Points on a hilly landscape, in no order, each with its height.
A ball rolls from a point to the lowest of its 3 nearest points, and stops where none of them is lower. Distance is the straight distance between rows; heights are no part of it.
k_622: 113 134 187 131 93 71 114 122 110 127 221 154 96 156 121 130 137 135 120
 99 143 138  height 6.5
k_990: 162 141 86 107 143 80 118 98 100 72 185 127 51 113 143 116 93 136 113
 134 99 154  height 31.9
k_342: 136 161 68 86 128 171 126 87 136 77 70 105 74 103 151 112 72 108 106 133
 86 90  height 16.1
k_829: 126 88 142 141 125 111 114 160 124 113 161 161 135 118 115 132 134 126
 165 137 160 133  height 47.8
k_710: 149 130 127 113 117 68 124 114 112 91 222 125 69 135 136 116 96 143 145
 125 116 139  height 12.6
k_662: 154 145 110 107 144 82 129 111 119 90 169 137 63 122 123 116 123 147 97
 109 100 134  height 14.2
k_321: 115 125 174 165 105 138 121 149 125 214 93 133 197 153 115 129 188 116
 80 121 190 133  height 29.3
k_738: 103 113 206 139 134 134 112 161 129 195 77 114 201 116 81 170 158 131 67
 111 168 179  height 17.5
k_215: 114 97 162 142 152 136 125 175 146 150 64 138 171 92 107 152 140 137 116
 118 124 163  height 93.2
k_663: 132 106 133 154 159 145 127 160 147 136 95 143 167 108 128 160 162 120
 134 133 129 142  height 90.2
k_797: 82 141 169 163 104 125 117 120 70 201 154 151 188 188 108 110 206 117 72
 120 201 137  height 32.3
k_812: 177 140 92 117 124 59 116 78 102 76 219 107 52 104 158 112 71 129 137
 129 101 171  height 51.8
k_527: 142 126 36 124 122 179 116 98 119 55 90 100 67 114 151 145 27 138 178
 147 151 109  height 21.0
k_327: 143 135 92 114 154 130 120 117 128 91 124 139 75 115 129 121 108 139 130
 134 99 109  height 12.4
k_109: 125 110 89 146 156 180 135 140 123 88 58 126 138 93 163 154 87 127 161
 158 90 111  height 13.9
k_157: 112 125 190 160 133 146 126 161 151 206 59 109 209 116 97 147 164 129 75
 115 150 166  height 27.2
k_392: 109 108 170 146 127 108 122 160 121 158 121 157 166 127 102 142 161 114
 126 127 166 141  height 35.3
k_225: 100 104 215 151 120 117 112 163 106 202 116 132 187 120 102 167 149 118
 86 119 195 174  height 27.1
k_192: 132 139 111 114 147 165 151 137 172 136 98 146 131 135 117 115 152 122
 111 126 85 92  height 32.4
k_75: 116 152 119 134 145 128 154 114 166 165 113 131 135 158 101 105 183 130
 92 81 103 101  height 23.4
k_494: 134 152 124 111 124 141 166 98 167 165 103 105 150 161 107 81 189 127 93
 93 68 105  height 24.6
k_590: 157 151 94 102 148 89 114 92 111 92 164 138 58 105 147 117 115 138 97
 115 107 142  height 20.8
k_552: 128 129 132 117 144 164 169 141 174 160 80 127 179 136 120 122 166 115
 128 117 80 106  height 34.2
k_400: 134 117 73 139 124 185 124 116 128 84 50 104 108 81 182 156 73 137 188
 155 110 97  height 16.4
k_307: 105 89 166 136 105 100 107 164 118 88 189 101 136 110 148 137 95 148 208
 178 148 169  height 42.9
k_338: 98 152 154 146 123 102 134 116 143 174 142 146 151 186 104 111 206 123
 70 78 159 106  height 24.8
k_886: 118 106 177 134 105 97 97 151 112 131 200 160 133 138 122 136 135 121
 161 141 156 129  height 33.3
k_396: 114 79 172 131 131 110 101 178 114 123 142 141 150 101 127 152 141 130
 154 142 151 158  height 49.8
k_556: 139 135 68 111 140 189 140 118 144 106 80 120 106 104 160 126 112 119
 139 139 89 80  height 16.0
k_819: 136 134 65 108 140 161 128 120 130 82 94 134 89 111 142 144 98 123 157
 150 109 79  height 21.5
k_152: 119 137 141 140 131 117 132 132 146 170 122 148 160 168 114 117 192 117
 100 112 136 112  height 18.8
k_128: 127 110 136 130 127 103 116 137 128 104 190 157 92 130 117 125 127 130
 146 142 125 118  height 15.9
k_449: 132 103 89 128 133 131 126 145 112 77 147 116 92 108 141 140 91 147 190
 164 150 135  height 44.0
k_366: 137 171 87 76 134 153 144 88 146 122 74 104 110 112 138 92 117 107 91
 103 53 98  height 29.8
k_611: 138 141 108 123 160 119 138 117 139 124 143 152 94 136 115 113 152 123
 119 116 95 105  height 22.4
k_933: 96 110 219 148 85 117 90 133 46 208 172 154 185 142 125 139 156 119 104
 134 195 169  height 31.6
k_628: 91 108 211 133 90 119 91 154 72 199 159 141 181 125 125 153 149 129 103
 122 191 180  height 31.3
k_700: 127 108 101 136 151 159 126 157 137 100 95 140 138 103 143 142 121 129
 156 154 106 117  height 50.9
k_837: 111 109 186 148 138 136 123 154 138 181 87 130 201 113 95 149 155 126 99
 127 157 174  height 29.7
k_397: 130 148 88 109 159 155 142 114 148 112 108 145 100 124 121 113 133 120
 110 121 84 103  height 26.4
k_364: 118 124 180 141 104 96 121 140 121 142 176 168 144 148 113 136 160 122
 130 121 158 117  height 30.3
k_163: 133 157 67 97 118 191 135 95 150 97 66 107 105 102 166 148 74 111 124
 125 84 74  height 13.0
k_446: 138 104 136 140 143 160 136 159 139 115 64 133 158 89 135 152 113 137
 148 142 101 128  height 65.1
k_925: 142 126 116 112 133 94 126 127 114 71 200 116 56 123 128 119 66 148 185
 161 119 135  height 18.1
k_6: 125 154 129 128 124 144 162 122 177 188 103 117 180 185 101 90 187 125
 104 97 109 94  height 25.9
k_499: 107 110 207 140 130 162 157 172 174 185 48 94 205 110 81 147 143 137 77
 122 116 169  height 38.7
k_616: 133 95 147 138 142 111 123 166 132 138 132 161 144 118 106 138 155 125
 138 137 149 142  height 60.4
k_380: 101 106 198 144 86 97 99 129 85 170 184 166 170 148 132 141 152 114 125
 125 193 142  height 32.8
k_664: 119 128 158 142 116 89 126 131 120 157 168 168 126 166 115 117 166 125
 98 101 156 112  height 27.0
k_293: 110 135 164 165 110 132 133 133 130 195 122 155 182 190 100 111 198 117
 81 105 179 111  height 28.0
k_304: 124 95 91 147 140 172 124 140 122 85 78 116 118 91 159 146 79 139 178
 150 121 124  height 8.7
k_947: 146 138 129 120 119 55 128 104 113 96 212 135 67 122 135 117 109 133 110
 112 109 146  height 15.3
k_198: 143 154 64 100 150 156 117 94 127 71 94 115 58 121 152 118 69 134 125
 130 101 98  height 22.2
k_804: 122 137 153 162 113 131 150 109 150 196 101 95 198 190 112 95 208 128 80
 97 153 114  height 48.7
k_316: 133 141 134 135 139 103 131 119 149 138 141 158 103 159 104 131 171 130
 93 89 125 103  height 22.3
k_137: 115 88 163 133 116 96 118 179 97 101 157 136 143 110 127 144 112 147 180
 159 159 165  height 59.7
k_378: 137 123 110 125 153 185 148 122 144 111 71 127 129 98 145 139 119 122
 139 150 79 93  height 24.0
k_117: 140 158 78 96 156 132 127 91 146 110 96 119 94 119 138 101 123 115 100
 106 81 97  height 28.8
k_980: 138 139 126 124 141 87 132 126 124 111 172 152 87 142 100 110 146 129
 110 103 115 127  height 18.3
k_171: 130 123 158 157 125 141 143 128 159 196 82 118 207 149 112 129 188 115
 99 109 128 138  height 47.5
k_770: 136 119 93 120 148 127 127 131 119 72 157 133 75 122 131 126 89 138 159
 147 130 120  height 36.2
k_362: 174 157 65 91 140 92 114 88 98 88 145 126 60 97 165 114 93 127 102 111
 105 156  height 44.9
k_910: 112 105 197 132 92 91 108 132 110 137 204 155 139 149 131 138 131 120
 176 157 159 130  height 34.3
k_86: 118 105 130 132 111 103 120 149 111 73 191 107 97 122 145 134 71 148 218
 176 132 143  height 31.5
k_371: 157 192 55 71 142 127 113 74 134 93 72 92 80 94 180 110 84 95 81 114 79
 127  height 25.3
k_942: 141 147 52 102 126 175 117 90 136 70 72 108 65 115 162 139 53 128 144
 143 110 94  height 19.2
k_754: 135 131 115 124 135 174 160 142 160 149 76 127 168 102 138 141 153 129
 132 132 67 109  height 41.5
k_190: 150 152 66 102 143 119 112 87 117 75 120 119 50 108 144 115 72 133 116
 128 116 125  height 28.7
k_520: 129 127 170 161 119 141 164 152 162 212 62 85 237 147 110 127 186 124 81
 112 123 136  height 48.5
k_924: 127 118 161 144 138 153 148 157 166 183 77 128 203 126 110 131 172 121
 117 116 116 143  height 44.8
k_223: 143 148 121 103 126 152 195 127 172 169 95 96 181 169 102 86 183 121 104
 89 80 99  height 26.0
k_711: 157 157 83 108 126 110 124 86 89 54 202 86 59 128 148 119 35 169 188 143
 132 163  height 50.5
k_827: 163 151 48 99 139 115 113 77 83 57 148 100 43 113 143 128 46 132 145 136
 132 149  height 54.9
k_448: 126 158 105 96 139 179 164 125 161 141 83 113 146 135 134 104 147 112
 116 125 61 86  height 26.8
k_758: 108 87 212 118 91 83 96 161 111 135 185 127 158 115 143 147 115 143 190
 169 166 163  height 35.2
k_287: 117 124 145 141 139 135 138 144 148 146 115 159 145 147 107 124 174 125
 120 123 132 110  height 34.7
k_354: 168 155 80 103 129 79 131 77 97 67 205 97 42 115 151 130 50 146 152 138
 129 161  height 60.9
k_921: 159 168 75 106 158 109 111 100 126 95 130 124 57 116 141 112 105 131 92
 117 102 126  height 6.1
k_648: 123 130 155 167 107 148 165 139 158 218 80 80 235 174 113 106 205 115 83
 116 136 119  height 48.3
k_436: 143 135 138 134 108 145 187 116 169 189 106 82 204 191 100 77 196 112
 101 92 99 94  height 27.6
k_289: 118 115 168 131 98 77 114 128 127 100 222 137 85 149 139 130 106 133 163
 137 135 127  height 9.9
k_508: 117 109 160 155 139 130 129 162 137 177 89 152 202 123 111 142 173 129
 111 133 150 144  height 38.0
k_870: 108 88 181 143 112 99 112 161 115 153 150 154 158 117 121 153 155 125
 149 136 165 165  height 6.9
k_18: 142 159 110 110 150 136 158 110 165 140 101 121 122 132 116 98 153 116
 97 110 68 99  height 25.4
k_743: 146 137 58 111 141 149 121 114 115 59 127 125 56 111 130 123 74 134 154
 139 135 118  height 40.3
k_817: 121 118 103 128 157 159 126 141 132 99 117 163 108 131 121 123 124 126
 146 131 114 113  height 66.8
k_493: 130 154 44 107 100 202 123 97 171 60 51 94 93 100 177 145 42 127 149 142
 115 84  height 20.6
k_900: 133 116 49 148 128 160 123 126 105 60 130 98 68 107 154 144 44 145 199
 165 160 121  height 22.6
k_374: 96 91 219 136 82 105 86 164 84 168 163 146 170 109 126 147 123 121 144
 139 183 177  height 32.5
k_516: 107 128 167 164 108 116 116 148 115 192 142 159 179 155 104 129 185 106
 99 121 182 132  height 29.6
k_803: 96 108 199 152 95 127 105 143 87 213 140 149 191 145 124 145 168 117 91
 134 200 176  height 30.2
k_277: 131 125 62 126 129 133 133 112 97 58 168 92 57 112 156 131 42 153 201
 164 144 128  height 31.4
k_443: 122 157 101 119 125 126 136 99 107 69 204 60 73 137 152 120 39 158 238
 176 144 139  height 42.6
k_164: 105 146 170 126 104 92 122 112 111 165 191 162 147 183 105 127 171 120
 91 94 174 117  height 30.9
k_82: 134 99 128 148 155 134 120 159 135 107 120 149 146 103 126 147 136 136
 161 137 128 137  height 79.3

Call two points neighbours if one is among the 3 nearest of the other. Go from one point of each pair to the other, from neighbour to neighbour, staying as low as possible. Name the highest point that can't be avoided.
k_662 and k_870: k_374
k_18 and k_622: k_397
k_738 and k_921: k_797
k_622 and k_921: k_590
k_662 and k_622: k_947

Write out the way that a ball takes from each point below.
k_223: k_494 k_75 k_152
k_516: k_293 k_338 k_152
k_886: k_364 k_664 k_316 k_980 k_662
k_321: k_293 k_338 k_152
k_910: k_364 k_664 k_316 k_980 k_662
k_804: k_293 k_338 k_152
k_397: k_611 k_980 k_662
k_137: k_307 k_86 k_925 k_710 k_289 k_622
